Each scene shows the same named points in several views. A view is turned or mirrored, and shifted as a whole, has a little noise and may leave points out.
(in the rows, 128 means zero)

Scene 1
View 1
Pum: [145 152 108 142 168 168 141 126 123 146 130  94 138 104 135 113 125  93
 166 141 136 149  96 163 146 124 119 138 161 118  90 100 171 111 159]
zesid: [127 105 132 149  90 105 143 157  79  95 110 173 178  52 115 111 130 132
 100  95 109 161  96 156 102 142 110 178 154 124 128 108 177 127 175]
bubug: [119 153  92 137 105 156 132 151 126 132 151 156 150 111 103 108 124 132
 127 116 116 145 132  95 125 128 127 128 114 118  91 118 170 132 138]
sev: [123 134 107 155  51  96 121 175 123  67 136 196 180  87 111 122 118 140
 110 118 144 148 121  99 107 151 104 153 121 103 146  85 166 119 136]
faku: [106 153 118 153  67 107 109 177 138  31 163 201 163 115 148 128 122 150
 115 173 162 130 148  57 111 168 111 112  95  91 169  81 168 106 134]
Dufiv: [114 136  90 133  90 151 142 150 105 151 140 170 152  94  78 104 115 132
 108  77  86 156 125 108 113 119 136 146 114 127  69 128 171 155 138]
bopur: [104 146 106 142  83 133 138 139 121  89 147 165 152 102 106 117 110 118
 110 121 109 150 125 128 117 146 139 143 127 113 100 101 161 149 158]
beki: [157 111 116 139 142 141 150 154  85 154 102 134 162  55 116 105 135 119
 141  86 112 164  84 163 121 118 106 171 160 127 101 124 180 115 161]
tasi: [122 158  90 153  81 141 136 135 136 110 135 143 159 103  98 126  98 103
 135 118 136 150 106 142 134 142 126 148 149 105  90  84 158 146 139]
Davap: [107 188  83 170  68 150 143  96 167  96 139 124 139 119  89 143  72  72
 140 131 139 151  99 191 149 160 143 150 182 104  67  50 139 175 150]
lal: [134 142  93 150  94 130 134 156 120 126 131 152 169  91 101 115 117 120
 135 108 134 153 104 135 128 130 111 153 140 107 109 104 171 123 140]
Fodif: [115 184  82 156  99 167 139 108 161 126 142 114 133 128  96 132  86  82
 150 128 135 148 111 161 149 144 141 134 160 105  60  73 146 158 140]
rafu: [131 115 123 135 134 132 137 168  92 120 125 158 157  77 132 104 146 141
 124 115 109 146 118 112 113 127 110 141 122 129 123 128 182 101 159]
Dek: [139 139  93 147  88 124 119 192 122 116 144 174 170 102 115 109 133 153
 132 120 148 139 129  63 112 126 101 128  95 105 139 117 175  96 113]
View 2
Davap: [116 102 174  77 150 147 100 113 129 153 115 171 152 168 121 105 163 129
 147 194 137 184  80 169  66 103 193 152  92 139 134 129  95 129 101]
beki: [137  95 210 143  59 135 139 120 141 170 140 136  97  95 171 140 165  64
 152 134 134 119 111 100 101 119 147 160 151  75 114 130 126  72 128]
Dek: [145 100 134 129  76 122 178 114 127 196 126 128 154  70  96 187 153 153
 127  94 125 103 113  96 149 123 113 150 125 109 164 157  74  88 117]
sev: [147 100 146  93 110 134 149 129 171 207 135 118 171 101  81 176 143 133
 114  94 124 113  99 109 125 126 147 173 118  78 183 132  69 111 120]
tasi: [127  99 166 100 111 134 129 115 131 168 122 150 148 123 122 138 161 136
 138 154 133 146  96 135 101 108 160 155 110 116 137 134  90 110 108]
Dufiv: [135  90 151 125 107 127 132 113 131 151 154 153 105  85 111 165 167 133
 115 134 136  98 164 111 115  99 159 119 144  88  98 130  94  97 130]
rafu: [141 104 159 143  70 130 144 116 126 179 137 118 127  73 130 149 154  88
 148  89 140 113 138  97 118 132 118 153 156  79 143 150 101  85 129]
Pum: [128 106 178 144  66 136 134 103  88 161 106 146 124 110 170 102 165  88
 184 152 147 165  97 129  93 128 126 150 131 143 129 164 118  83 101]
Fodif: [114 102 150  95 142 140 110 103 110 149 121 164 146 137 117 117 162 140
 146 178 141 167 106 160  80 103 165 137 107 141 126 145  92 121 106]
faku: [156 118  98  94 114 131 157 119 141 213 117  96 206  92  57 163 131 153
 125  60 138 129 103 116 134 144 108 179 120 103 219 165  45 127 108]
zesid: [149 100 188 111  88 139 128 134 177 189 151 116 125 107 131 152 151  65
 132  99 134 110 113 107  98 131 157 177 150  40 150 119  99  98 135]
View 3
rafu: [122 119 122 118 112 174 133  84 132 129 114 120  93 166 102 147 143 151
  95 137 119 124 136 136 143 122 106 189 142 142 104 123 122 121 116]
Dufiv: [156  49 129 119 110 144 142  70 150 111 110  98  82 175 129 101 167 142
 106 147 143 146 126 123 153 122  80 161 126 111  96 160  97 114 141]
faku: [ 94 105 142  55 106 225 107 144 149 153 112 151 138 126 168 146 149  90
 185 125 101 152 155 116  97 148 113 138 125 128 100  63 167 122 129]
lal: [110  86 152 102 115 163 139  89 130 117 150  94  92 148 115 108 137 123
 106 156 125 139 129 124 126 135 108 151 130 139 106 144 119 129 124]
beki: [109 115 151 136 125 148 140  56 116 110 144  86  63 167  79 115 132 160
  50 161 122 117 119 137 155 125 109 189 143 158 102 158 109 132 102]
sev: [ 94  94 164  69 110 201 117  93 139 126 134 123  93 128 149 100 163 115
 158 142 116 155 138 119 116 144  88 145 123 133  84  92 145 126 104]
bopur: [116  55 165 117 128 164 125 109 144 131 112 108  93 161 141 111 144 121
 114 149 110 150 119 125 152 137  94 141 118 130 106 119 147 124 144]
bubug: [142  62 127 109 108 159 137 109 149 126 121 109 109 161 131 125 142 122
 115 144 131 142 134 124 134 127 107 156 128 120 108 146 111 119 154]
Fodif: [117  22 177 126 133 134 144 132 139 126 159  70 100 158 124  99  97  87
  78 165 116 149 105 126 136 143 133 104 111 144 132 168 136 135 191]
Davap: [ 77  10 233 127 158 141 127 127 137 131 163  64  84 142 136  66  91  76
  79 180  92 167  87 118 146 154 121  82  95 159 113 140 175 138 181]
Pum: [119 102 138 136 122 141 142  99 122 124 163  80  96 163  73 143  93 132
  41 163 119 109 127 141 139 132 148 166 143 167 131 176 114 139 147]
View 4
beki: [ 95 130 130 143 144 178 160  72 100 136 155 114 162 136 121 132 135  93
 147 132 113 110 115 103 128 159  94 111 117 158 123 105 170 114 144]
tasi: [116 140 128 140 117 166 143  98 144 145 160 120 105 125 107 157 138 148
 143  95 109 170 168 127 131 123 124 126 105 126 145 148 151  84 104]
zesid: [ 87 158  84 137 149 201 107  69 109 142 157 109 124 154 112 130 152 117
 145 148 147 137 117  93 140 175 113 108 124 150 119 147 136  78 136]
Davap: [128 166 137 119  63 179 131  81 153 159 161 125  87 121 112 166 172 139
 155  78  91 212 187 141 125  68 116 147  84 118 149 165 178  81  92]
Dek: [114 106 104 167 202 151 144 143 148 128 165 114 101 134 106 145  85 178
 117  97 144 124 157 110 149 186 150 110 129 120 140 138 100  81 122]
bubug: [138 128 109 165 153 151 145 111 142 131 172 127 131 123 106 147 111 165
 142  81 128 138 145 126 147 142 159 144 121 132 140 138 138 107 119]
sev: [ 96 142  83 143 171 182 112 120 144 144 160 112  73 150 108 149 122 168
 123 120 155 165 154 106 149 181 136 103 123 118 137 173 101  52 113]
Fodif: [142 146 148 133  90 160 153 101 150 147 168 126 109 110 111 161 150 148
 153  65  87 181 186 140 128  80 125 148  94 123 154 141 178 103  97]
bopur: [127 161  88 149 135 174 117  93 132 142 168 123 110 128 105 144 142 157
 140  96 136 164 149 114 148 136 150 144 123 138 135 156 139  93 116]
Dufiv: [139 142  97 153 150 155 144  73 123 135 144 136 163 115 100 147 110 166
 162 110 131 129 112 136 153 144 176 130 110 140 153 151 152 107 133]
lal: [109 130 124 144 146 169 149 104 134 138 157 116 117 137 110 148 122 142
 137 111 122 146 149 118 134 145 122 113 112 132 140 143 145  85 119]
faku: [108 140  68 169 189 173  93 165 164 137 196 104  44 143 106 146 121 192
  97  72 166 164 193  86 156 178 153 131 150 115 126 159  71  61 101]
rafu: [106 129 102 167 178 172 134 101 116 125 180 111 141 136 116 130 123 137
 131 101 140 107 134  89 146 177 127 128 142 151 119 112 131 108 140]
View 5
tasi: [131 106  98 115 150 108 175 104 114 131 144 144 131 140 148 124 114 125
  85 181 101 126 115 126  83 117 130 134 138 146 131 152 133 136 206]
Dufiv: [116 101  93 131 124  89 120 105 134 145 142 132  77  83 153 115 155 115
  82 144 116 172 131  91 112 150 124 120 153 122 137 151 146 122 208]
lal: [127 116 105 118 139 106 152  92 126 131 123 142 126 119 161 122 131 103
  92 145 113 128 110 112  81 138 137 131 129 110 103 138 155 134 192]
faku: [135 123 124 113 139  51 156 165 150 108 122  97 130 139 153  82  68 121
  65  96 114  63  57  94 130  98 170 162 131  97  73 135 112 152 128]
Fodif: [147  86 104 110 166 129 188  88  95 130 180 140 132 142 144 117 122 133
  75 208 115 125 133 162  97 110  90 115 130 145 129 162 154 125 196]
beki: [100 139 108 124 105 128 161  59 125 145 121 157 117 106 166 130 156  77
 119 162 149 170 114 104  35 165 155 130 139 108 102 116 167 120 216]
zesid: [ 99 155 102 129 110  98 154 108 145 142  92 149 121 129 160 133 122  88
 116 147 116 149  90  79  50 143 187 154 147 129 117 117 128 139 214]
bubug: [127 104 111 119 130  87 144 107 132 131 157 115  92 102 150 102 134 115
  71 141 132 138 110 107 116 135 124 119 141 105 113 146 149 122 176]
bopur: [121 117 103 118 133  87 163 125 128 135 143 126 109 134 144 111 116 123
  80 160 110 130 103 104 103 120 143 139 150 138 131 148 126 129 193]
Pum: [119 116 123 111 123 136 195  60  98 131 181 132 137 137 148 115 138  94
  92 195 178 133 110 149  57 142 119 115 134 109  87 121 182 111 178]
sev: [133 129 106 116 142  71 144 133 147 122  94 131 133 126 167 113 101 110
  94 111  84 100  84  89  97 118 168 154 129 108  98 143 120 156 177]
Dek: [133 109 118 116 134  72 123 120 149 117 121 115 112  92 170  96 125 100
  83  89 127 107  91  94 115 141 146 137 118  72  70 137 152 140 152]

In a view up to two points have been moved. Name them for each view, in the order of its rows, or write none.
view 1 | none
view 2 | Fodif
view 3 | Davap, Pum
view 4 | none
view 5 | tasi

Scene 2
View 1
pirif: [131 122 122 135 100 161 116 134 129 111 144 142 122 131 134 178 122 110
 180 144 100 118 148 113 154 140  82 123 147 116 124 162 115 106 172]
rufo: [140 106 127  76  91 170 109 119 122 105 157 139 113  76 150 136 145 114
 143 123 151 136 128 108 133 143 107 133 190 129 148 159 114 146 178]
koson: [128 127 109 159 113 156 111 168 123 117 147 160 116 162 128 184 128 117
 197 147  83 127 159 121 153 147  80 125 137 104 115 158 102 124 172]
Ruma: [134 114 106 113  94 182 102 138 140 105 151 153 125 105 144 172 114 110
 181 146 116 122 131 107 153 135  88 132 168 122 120 166 124 120 179]
Dopiz: [137 107 126  93  97 160 116 131 117 111 156 143 110 101 141 143 153 113
 152 123 133 138 141 119 133 146 105 132 174 117 148 156 105 152 174]
deta: [129 112 122  92  81 188 111 115 138 102 152 138 121  72 130 172 125  86
 166 122 118 125 131 127 163 137  74 140 162 106 135 159 126 111 184]
sud: [119 135 148 147 110 106 146  99 102 133 131 125  92 204 118 149 154 105
 148 115 111 127 187  86 126 154  75 105 140 119 153 165  79 112 154]
pufa: [151 105  81 107 104 190  80 185 137 103 157 179 124 105 156 156 132 139
 190 158 124 134 112 107 142 141 121 142 191 123 107 165 114 170 190]
belav: [119 108 184 150 123 111 148 111  99 118 167 123 117 141 138 183 154 124
 147 137  98 116 182 171 140 156  98 104 112 123 150 146 111  91 150]
Siko: [131 109 161 136 126  94 143 146  73 136 163 138  90 181 115 136 207 122
 144  96 107 155 200 157 106 178 110 115 140  94 172 136  58 178 157]
lipi: [139 109 123  83  88 181 107 104 140  98 150 133 129  78 163 151 118 123
 152 152 149 111 115  90 142 128 104 131 188 157 131 169 142 108 175]
sig: [131 122 121 122  97 162 118 120 131 112 142 139 124 135 142 166 120 117
 166 148 119 116 142  87 145 138  86 121 168 137 127 171 118 106 169]
noril: [130 109 135 120 104 167 117 123 134 101 162 136 134  97 153 182 114 124
 168 160 119 109 135 135 157 135  95 126 150 138 123 162 140  90 168]
Libos: [125 116 150 122 103 147 135 121 112 114 160 131 106 113 122 168 155  98
 153 110 104 130 167 159 149 153  84 129 132  99 153 144 105 117 168]
View 2
pufa: [ 72 147 102  69 111 139 178 121  93 112 138 154 114 131 122  83 128 145
 174 114 129 168  69 122 149 142 132 115 144 110 175 164  90 127 127]
deta: [ 85 151 109 144 155 119 187 149 116 145 139 127 130 149 142  78 102 124
 147 118 131 151 106 130 134 117 153  72 138  87 136 146 161 145 140]
Ruma: [ 85 154 116 114 149 144 170 131 105 138 129 142 122 143 136  85 122 132
 160 105 131 146  99 120 136 129 145  86 144 109 159 149 142 125 140]
Libos: [100 121  79 142 141 113 145 125 120 142 146 117 119 140 139 115  62 122
 101  95 131 129 124 108 155 137 142  88 108  98 129 120 174 136 125]
lipi: [114 158 122 131 151 141 175 154 121 158 117 151 144 107 142  91 132 116
 158 128 136 166 116 142 123 133 144  88 135  90 166 187 140 117 154]
Siko: [105  72  57  83 108 121  97  95 125 107 156 116 106 123 132 163  34 132
  36  98 144 141 137  90 197 164 113 119  74 114 128 107 135 137 115]
Dopiz: [ 97 123  97 108 127 127 160 135 118 130 142 134 132 120 136 106  97 129
 114 126 139 166 113 127 154 138 132  98 119  94 144 154 129 136 137]
rufo: [ 99 127 103 113 135 122 172 150 124 138 138 138 144 105 139  97 110 123
 124 144 143 177 116 140 144 137 134  97 115  86 144 177 123 138 144]
koson: [ 81 142 106  98 138 153 139  99  87 123 130 135  96 164 132 117  93 143
 142  67 129 121  99  86 164 133 141  95 138 138 160 108 150 125 126]
belav: [136 123  69 162 135 122 103 108 123 161 123 127 110 128 139 148  50 114
 101  62 127 110 138  90 157 149 140 104 101 109 147 125 188 108 114]
noril: [112 157 105 155 146 134 155 133 109 163 120 146 123 130 137  99 103 118
 167  85 122 131 108 115 133 131 150  91 136 103 166 157 163 114 128]
pirif: [ 87 141 108 111 142 144 154 120  99 131 133 134 112 151 133 108 103 141
 136  91 132 136 106 100 153 132 143  89 134 119 157 122 150 129 135]
sig: [106 144 120 117 154 158 145 133 106 143 112 141 124 130 141 113 121 131
 141 100 137 142 124 114 142 131 142  85 132 124 165 147 152 117 153]
View 3
belav: [109  82 130 212 118 104 114 139 157 141 124 165 114 150 146  98 139  58
 115 171 149 120 101 145 122  97 151 149  84 158 122  97 126 144 179]
rufo: [ 77 127 114 142 156 106 112 139 164 187 178 139 148 126 139 127 186 110
 167 172 160 163 166 113 129 127 116 173 118 104 161 127 106 130 119]
sig: [ 90 131 102 159 133 114  96 118 182 142 148 136 152 113 141 117 160 116
 140 141 162 150 152 133 145 134 151 137  88 119 173 131 118 137 159]
sud: [108 120 136 180 114  72  88 127 215 115 109 160 137 131 133  85 179  83
 126 142 188 187  96 126 137 123 159 128  86 116 104 125 111 173 185]
Dopiz: [ 90 127 126 154 148  99 102 149 161 174 160 149 149 139 148 121 180 107
 154 163 157 164 150 119 140 122 131 166 116 111 145 119 112 126 126]
pirif: [ 96 134 114 171 140 113  94 129 166 136 139 144 156 128 148 111 142 111
 129 137 149 148 143 130 169 130 155 134  87 124 165 117 128 126 154]
pufa: [ 98 162 103 122 129 117  94 174 147 175 172 131 171 136 164 148 163 150
 163 140 139 146 176 131 175 136 179 160 138 110 180 137 107  98 115]
deta: [ 76 120 117 168 193 130 114 115 144 169 169 136 162 130 136 111 146 110
 136 166 139 153 177 106 158 133  89 157  84 116 187 101 138 117 119]
Siko: [119 110 169 188 107  49  97 198 175 152 116 181 123 186 150  99 190  66
 138 176 173 181  75 127 136  97 162 167 132 125  57  96 103 155 151]
lipi: [ 73 122  88 146 151 128 112 106 169 181 181 127 151  97 140 129 170 117
 158 162 158 137 183 127 123 137 122 159  96 112 200 139 111 131 135]
noril: [ 89 115  98 172 141 135 114 120 151 156 157 136 147 123 148 119 132 107
 134 153 141 115 159 137 143 125 144 145  85 138 191 116 126 120 149]
koson: [113 151 125 171 123 109  86 155 160 123 121 146 164 147 161 114 136 118
 120 126 141 147 126 135 190 129 189 126  99 130 151 112 129 123 156]
Ruma: [ 89 144 105 152 151 124 100 131 157 159 159 133 164 122 147 122 149 125
 141 141 143 145 166 125 163 133 145 144  96 117 187 123 122 113 137]
View 4
rufo: [129 156  71 127 112  85 187 145 134 163 122 151 143 135 132 103 108 143
  90 107 121  72 130 140  87 142 156 107 121 107 116 174  94 148 108]
pirif: [137 134 117 122 115  89 154 114 133 143 146 124 154 140 133 105 135 134
 109 103 110 118  90 138 148 132 146 133 150 130 121 146 121 119 121]
Ruma: [122 153 106 128 110  82 173 108 139 157 142 141 162 164 126 108 118 135
 105 107  98  91 103 136 141 118 167 123 147 122 114 149 108 125 118]
koson: [148 132 124 104 126 105 170 123 139 134 139 112 152 120 145 124 150 136
 115  97 104 114  71 141 154 125 148 148 156 122 128 143 139 109 128]
Libos: [150 145  87 112 141  88 134 140 132 131 147 118 136 101 139 106 158 114
  88  97 132 136 104 141 105 146 131 142 144 112 138 163 119 131 106]
sud: [167 101 131 108 108 123 157 151  96 138 127  96 125  72 165  92 160 168
 125 115 144 121  84 144 143 165  91 123 139 146 138 155 149 125 124]
deta: [114 166  88 132 135  60 154 115 135 155 148 135 169 155 117  95 126 116
 101 118 122 107 115 134 111 115 157 129 142 124 118 167 102 133  95]
pufa: [122 156  97 114 110 102 223 120 165 156 121 156 160 165 128 140  99 139
  98  88  79  55  88 142 133 116 197 128 143  97 113 140 105 117 139]

In a view up to two points have been moved. Name them for each view, in the order of its rows, or write none.
view 1 | none
view 2 | pirif
view 3 | deta
view 4 | koson

Scene 3
View 1
zulop: [106 120 106  85 147 136 136 148 146 139 133 125 153 127 140  84 101 148
 168 100 151  83 157 134 110 116 137  93  94 143 113 106 185 163 142]
Movok: [103 163 165 140  99 121  99 141 134 119 166 122 123 158 121 134  91 134
 158 107 123  98 124 127 162 113 201 125 132 126 145 139 114 150 141]
veten: [119 148 129 125 132 136 114 137 150 120 170 101 130 122  97 154  78 149
 127 128 143  88 127 121 140  95 178 108 117 144 156 131 119 155 167]
zoza: [115 133 133 129 122 121 101 124 133 153 122 107 146 152 109 150 120 109
 137 122 142 103 146  97 114 113 139 138  96 154 123 127 150 122 133]
mifud: [ 90 141 127 134  59 106  83 125 133 160 145 146 201 175 126 163 116 118
 121 147  78 138 157  82 117 137 156 182 129  81 136 134 182 106 112]
lif: [112 169 204 173 102 111  70 115 108 141 117 101  99 198 105 163 127  70
 171  96 136 110 124  96 153 116 182 162 115 171 128 156  86 112 112]
Reror: [121 159 156 157  98 119  81 123 133 141 154 100 139 153  86 191  97 111
 112 138 122 115 126  87 137 106 173 155 124 138 159 144 107 117 140]
Git: [110 137 134 110 134 135 117 143 137 137 136 113 135 134 117 112  99 128
 154 111 149  92 147 118 123 105 148 108 102 154 124 118 154 144 133]
Silop: [115 157 159 127 119 134 109 149 130 130 152 107 126 139 115 124  86 125
 148 116 142  95 139 119 139 105 169 108 115 146 136 118 126 142 122]
dakor: [110 150 154 121 135 131 114 144 132 124 142 113 112 151 125 112  98 126
 175  93 152  84 135 133 139 107 171 103 105 163 125 124 127 155 135]
nid: [125 137 123 136 122 119  95 115 145 138 142  96 141 138  86 185 106 125
 115 139 138 102 127  95 128 105 157 143 105 153 149 138 122 124 166]
vipa: [115 146 120 119 121 133 115 144 155 120 177 114 143 124 109 145  80 156
 127 130 130  93 131 120 141 100 180 110 122 127 156 127 135 156 160]
mup: [ 87 130 142 122  94 109 101 131 124 153 120 150 162 189 153 106 127 107
 185  95 110 110 157 121 126 145 157 152 113 119 107 136 180 133 113]
zir: [100 155 150 130  95 120 102 139 134 132 162 132 150 158 129 131  93 133
 150 118 112 105 140 116 142 122 184 132 130 110 141 132 145 143 126]
vol: [121 138 129 137 116 123  94 122 140 149 142 102 150 144  90 174 106 118
 112 140 131 109 140  90 121 105 150 145 106 145 147 132 136 120 141]
View 2
Reror: [130 123 112 125 139 115 127 184 168 138 103 167 160 116 147 128 122  97
 146  92 161 155 160  71  99 127  99 121 116 125 114 134 149 132  96]
zoza: [124  90 117 136 117 119 148 131 143 122 121 129 172 135 133 128 119 117
 118  68 160 162 134  70 115  94 104 115  90 117 126 146 129 123 131]
dakor: [121  70 104 128 118 130 133 126 151 122 130  74 130 134 133 111 127  65
 147 101 130 153 103  72 152 101 112 153 110 113 141 139 137 141 134]
vipa: [129  76 125 124 136 106 116 125 129 142 123 123 134 131 164 135 131  63
 161  94 163 172 128 117 119 150 125 152 124 129 133 130 139 115 112]
lif: [123 137  91 130 133 153 141 206 195 123 107 124 167 119 111 112 108 112
 141  97 126 134 142  24 127  69  83 117 113 106 118 140 138 165 115]
Silop: [122  75 104 130 116 111 133 134 146 124 124 112 128 128 147 113 130  65
 139  94 140 157 124  75 137 123 108 143 116 126 137 151 146 137 121]
nid: [121 106 136 122 137 123 131 155 149 134 106 145 174 130 152 148 119 112
 157  71 174 163 152  86 104 121 109 133  91 121 129 130 140 123 107]
zulop: [120  36 117 141 103 113 147  57 105 125 147  68 139 152 142 124 128  81
 112  76 154 179  86 108 145 106 128 140  99 120 150 145 116 111 160]
Git: [123  65 114 132 111 115 142 107 133 124 130  96 140 136 141 121 129  81
 127  79 148 168 112  83 137 109 118 137 100 122 138 149 132 127 137]
veten: [122  81 130 116 139 114 114 138 142 136 111 115 138 131 159 140 130  68
 177  92 164 161 133 102 125 142 119 161 111 121 141 127 147 124 104]
zir: [136  95  91 144 129 110 126 139 143 146 125 127 132 120 143 114 121  69
 113 114 137 172 116 103 116 128 114 124 148 128 106 138 126 124 126]
mup: [138  94  77 164 117 127 152 112 137 140 143 108 154 131 115 104 106 106
  65 112 125 179  96  87 117  82 114  95 142 117  97 142  97 128 163]
vol: [124 109 117 134 123 115 145 155 154 131 111 158 173 127 145 134 119 122
 128  71 166 165 153  73 102 111  99 110  90 123 120 144 136 121 113]
Movok: [133 103  92 131 142 126 114 161 159 144 121 112 122 119 141 116 121  55
 148 126 131 157 118  92 127 127 110 144 151 121 116 135 137 141 117]
mifud: [145 120  87 166 128  96 153 136 133 155 123 191 168 120 142 120 106 127
  63 104 159 189 139 108  70 117 109  72 150 135  75 143 102 102 134]
View 3
vipa: [158 109 112 121 115 129 115 147 169 138 108 117 169 137  89 116 124 153
 106 146 141 106 135 112 114 148 133 133 142 159 138 123 126 109 130]
Reror: [147  90 108  91 125 109 147 174 161 128  98 133 158 124 130 134 144  95
 110 136 146 117 174 108  92 137  83 174 138 134 123 108 108 101 145]
Git: [163  98 119 105 115 153 125 138 141 157 105 134 122 141 129 119 134 170
 116 125 114 125 105 120 135 125 134 136 110 133 133 115 122 128 128]
Silop: [165  95 109 100  99 141 125 150 158 142 104 134 138 148 125 120 129 152
 114 130 129 115 120 125 115 137 119 136 126 114 141 110 118 121 119]
zulop: [163 107 133 120 118 172 107 119 137 178 108 117 116 136 113 105 125 202
 121 134  96 130  73 114 152 115 167 112  98 155 128 123 137 131 138]
mifud: [111  53 120  91 134 123 146 175 114 162 127  79 147 107 172  85 140  98
 146 172 106 166 155  91 102 126  97 146 144 152  86 138 138  65 195]
zoza: [154  95 129  95 139 139 140 148 135 159  97 140 119 125 140 133 145 136
 117 126 113 132 136 102 124 112 107 163 101 142 115 111 114 117 154]
dakor: [163 108 105 103  99 147 127 152 158 149  93 135 132 149 124 125 126 156
 109 125 123 112  95 151 130 124 135 131  96 110 145 112 114 137 102]
vol: [151  90 125  95 139 124 148 157 143 148 102 141 128 123 138 134 153 119
 117 129 126 127 165  94 110 120  92 174 119 144 111 107 113 106 161]
lif: [146  93 101  73 123 114 168 196 149 137  74 148 136 133 166 153 148  72
 108 117 132 120 147 159 106 104  76 189  76  83 125 102  89 121 120]
Movok: [143 100  91 103  98 120 129 183 166 136 103 110 174 143 130 111 121 121
 110 152 148 115 121 155 105 141 120 133 125 112 139 123 120 109 111]
View 4
Reror: [135 119 131 138 105 150  49  84 113 134  96 103 147 120 126 103 143 105
 107 159  80 154 165 116 127 116 178 140 157 104 137  92 138 147 159]
zoza: [120 107 131 130 124 121  54 104 121 110 124 132 166 140 123 150 154  72
 132 147  83 165 158 115 113 121 140 129 130 121 151 123 108 141 140]
zulop: [ 97 101 158 107 140 102  85 172 140  92 166 167 130 146 142 171 192  51
 168 125 121 160 161 140  94 113 108 124 115 136 145 170 103 132 115]
zir: [110 126 172 127 118 127  71 160 131 127 122 124 120 106 113 128 163  88
 134 145 113 124 176 122 119 110 159 144 138 111 131 123 145 129 163]
Silop: [113  90 162 127 144 131  81 145 133 141 137 138 134 119 140 132 159  84
 124 130 117 143 173 120 138 103 125 143 137 107 147 137 109 144 156]
Git: [104  85 149 129 135 121  66 139 133 112 141 142 149 132 134 148 163  72
 134 141 106 162 168 130 118 106 130 135 129 127 155 139 109 137 139]
veten: [115  78 144 131 134 149  85 133 133 131 145 132 117 115 167 103 157 105
 114 137 123 170 170 150 121  98 147 145 160 121 147 132 129 146 132]
Movok: [102  91 174 143 131 135  70 164 138 139 127 121 121  97 121 115 147  99
 109 146 126 126 188 127 135  97 156 152 143 110 144 122 140 126 174]
mifud: [123 186 151 109  73 118  43 119 106 102  91 111 135 129  74 141 173  77
 158 164  68 120 156  99  91 143 193 126 132 102 109  97 166 131 157]
mup: [ 95 129 176 131 108  95  46 166 130  92 120 133 150 128  70 183 171  53
 153 157  98 116 173  99 102 121 148 121 105 122 142 129 135 115 166]
vipa: [115 102 150 122 125 144  87 142 132 126 145 136 103 118 162 103 166  97
 127 138 121 161 169 153 112 101 153 147 156 117 134 135 142 142 131]
dakor: [ 97  66 165 141 156 124  77 165 142 127 144 145 143 117 134 147 157  74
 121 137 123 146 183 124 137  91 117 138 125 124 162 144 104 134 155]
nid: [125  92 119 134 112 149  61  91 119 119 122 123 149 127 147 112 147  97
 114 160  88 180 161 138 112 110 164 135 157 121 149 111 132 150 132]
vol: [129 112 126 130 114 137  54  85 114 118 107 120 162 131 124 131 150  86
 124 154  74 165 158 117 119 120 155 130 145 111 146 106 121 148 145]

In a view up to two points have been moved. Name them for each view, in the order of its rows, or write none.
view 1 | lif, vol
view 2 | none
view 3 | none
view 4 | Reror, Git
